Each row is a point on a landscape with many valleys, with its height.
From any point a ball rolls to the lowest of the 5 points nearest to it. It stops when none of these is lower. Distance is the straight distance between rows; heights are no part of it.
Beb height 289: [ 81  82 132 121 117 170 175  84 110]
Nugin height 310: [121 148 130 107 163 157 119 106  97]
Zer height 677: [153 140 142 107 173  99 105 144 174]
mel height 662: [ 91 152 133 107 133 130 135 110 146]
Tobi height 321: [ 76  98 116 142 113 166 162  98 134]
tila height 288: [116 135 123 140 120 122  88 105  85]
negem height 509: [147 126 133  83 139 112 171 190 171]
sosud height 306: [120 115 112 157 103 116  84 115  90]
sig height 412: [149 158 149 111 155 108  78 121  92]
videv height 822: [111 168 138 104 142 107 130 127 167]
kuzaf height 899: [103 169 142 105 129  83 128 137 176]
Dapa height 163: [151  96  98 151 102 171 165 127  85]
Pemaz height 28: [ 92 105  96 188 104 140 158 129 126]
Zusof height 320: [167 100 126  94 128 102 123 200 181]
vabu height 94: [163 114 108 180  85 132 173 151  85]
Dob height 415: [ 65 100 129 115 117 162 169  89 141]
niv height 605: [165 143 145  99 204 146 112 126 128]
Zelus height 109: [162 115 134  88 143 131 139 195 179]
lomil height 126: [106 159 132 107 156 131 109 104 121]
salot height 618: [ 72 137 124 122 116 145 138 103 151]
vapu height 123: [141 155 121 120 129 134  91 106  74]
Makiv height 263: [ 83 102 105 142 114 164 155 103 110]
biz height 721: [141 141 171 119 125  55 106 158 192]
semo height 651: [160 145 141 102 175 121 126 147 175]
fulu height 719: [133 147 153 112 121  61 118 161 198]
Fal height 431: [173 111 132  97 165 139 105 165 184]
dapu height 592: [164 135 139 114 180 114  99 147 162]
Tivam height 510: [152 148 141 102 145 106 131 175 193]
tuk height 452: [ 69 119 105 151 100 125 124 117 140]
luz height 166: [ 99  89 109 153 118 177 170  99  87]
vepo height 131: [142 110 102 165  88 147 143 143  82]
mezi height 67: [120  97 118 190 119 150 209 126  94]
galu height 882: [140 157 136  87 160 130 144 141 170]
dudum height 814: [130 149 150 131 157  86  88 128 165]
Vazi height 266: [ 98  98 116 118 117 168 164  81  97]
Fuma height 720: [ 80 144 130 137 118  88 101 114 157]
Zugi height 169: [127 108  98 180  92 122 125 134  92]
Tol height 799: [ 94 149 131  87 131 147 165  98 157]
Ver height 784: [117 138 150 139 129  84  68 117 117]
fus height 766: [160 139 160 118 147  78  94 161 186]
fip height 826: [102 161 142  95 125 112 133 128 166]
fotet height 158: [162 109 104 141  87 166 125 131  71]
Vumu height 770: [147 140 177 134 162  83  65 122 132]
ruf height 35: [117 171 148  90 144 125 149 137 165]
Puge height 569: [ 76 122 135  95 120 159 163  78 139]
rosem height 128: [119 100 102 176 100 153 157 130  97]
getu height 59: [ 93 153 121 126 136 123 101 112 133]
digog height 756: [147 143 168 134 117  81  54 121  93]
dod height 512: [148 162 137 106 180 129 113 114 130]
nokil height 257: [ 96 109 104 171 111 125 108 120 118]
zag height 559: [ 87 134 118 140 125  95  84 118 122]
lanop height 129: [189 111 103 170  80 129 132 144  97]
Gove height 184: [139 108 118 116  98 187 141 103  66]
zino height 170: [138  74 118 139 116 173 184  89  77]
rebed height 340: [170  95 115  86 123 120 108 203 182]
Zana height 199: [127 124 113 135 106 167 128 104  75]
Boz height 319: [ 90 123 115 136 127 163 127 102 104]
lim height 58: [157 120 121 180 103 144 202 139  90]
Voge height 104: [116  81 119 170 115 169 188 112  80]
mep height 621: [159 146 156 126 179  89  78 120 115]
der height 185: [205 135 120 150  73 158 196 130 108]
Rafot height 812: [132 161 154 113 138  73 102 138 173]
Rafik height 600: [123 161 141 122 145 101  85 116 118]
Naka height 400: [134 137 119 129  99 118  71 113  71]
fopi height 168: [147  99 102 165  74 125 109 139  89]
satim height 182: [132 122 113 115 101 170 118 108  66]
risi height 607: [142 145 144 100 131  88 132 178 188]
lepav height 627: [131 162 139  97 169 137 131 124 140]
lesu height 505: [177  97 133 107 182 152  87 160 177]
Toka height 39: [125 115 111 204 122 124 201 145 107]

Two balls start at each pair of points below. Name the first point that both come to, or write -.
fotet, luz -> Toka
biz, dudum -> -
dod, Vumu -> getu
fulu, dapu -> Zelus
salot, Vazi -> luz
niv, mep -> vapu
Dapa, sosud -> Toka

Where does a ball stop that starts at each point below?
Gove -> Pemaz
digog -> vapu
fus -> Zelus
Zana -> Pemaz
der -> Pemaz
Puge -> Pemaz
Rafot -> Zelus
semo -> Zelus

Call two points neighbours if one is among the 5 nearest of the other. Go from one point of each pair to the other, from neighbour to neighbour, staying as low as possible. Name the highest point that can't be avoided.
Zelus, ruf -> lepav
Pemaz, Zelus -> dapu
vapu, Pemaz -> satim
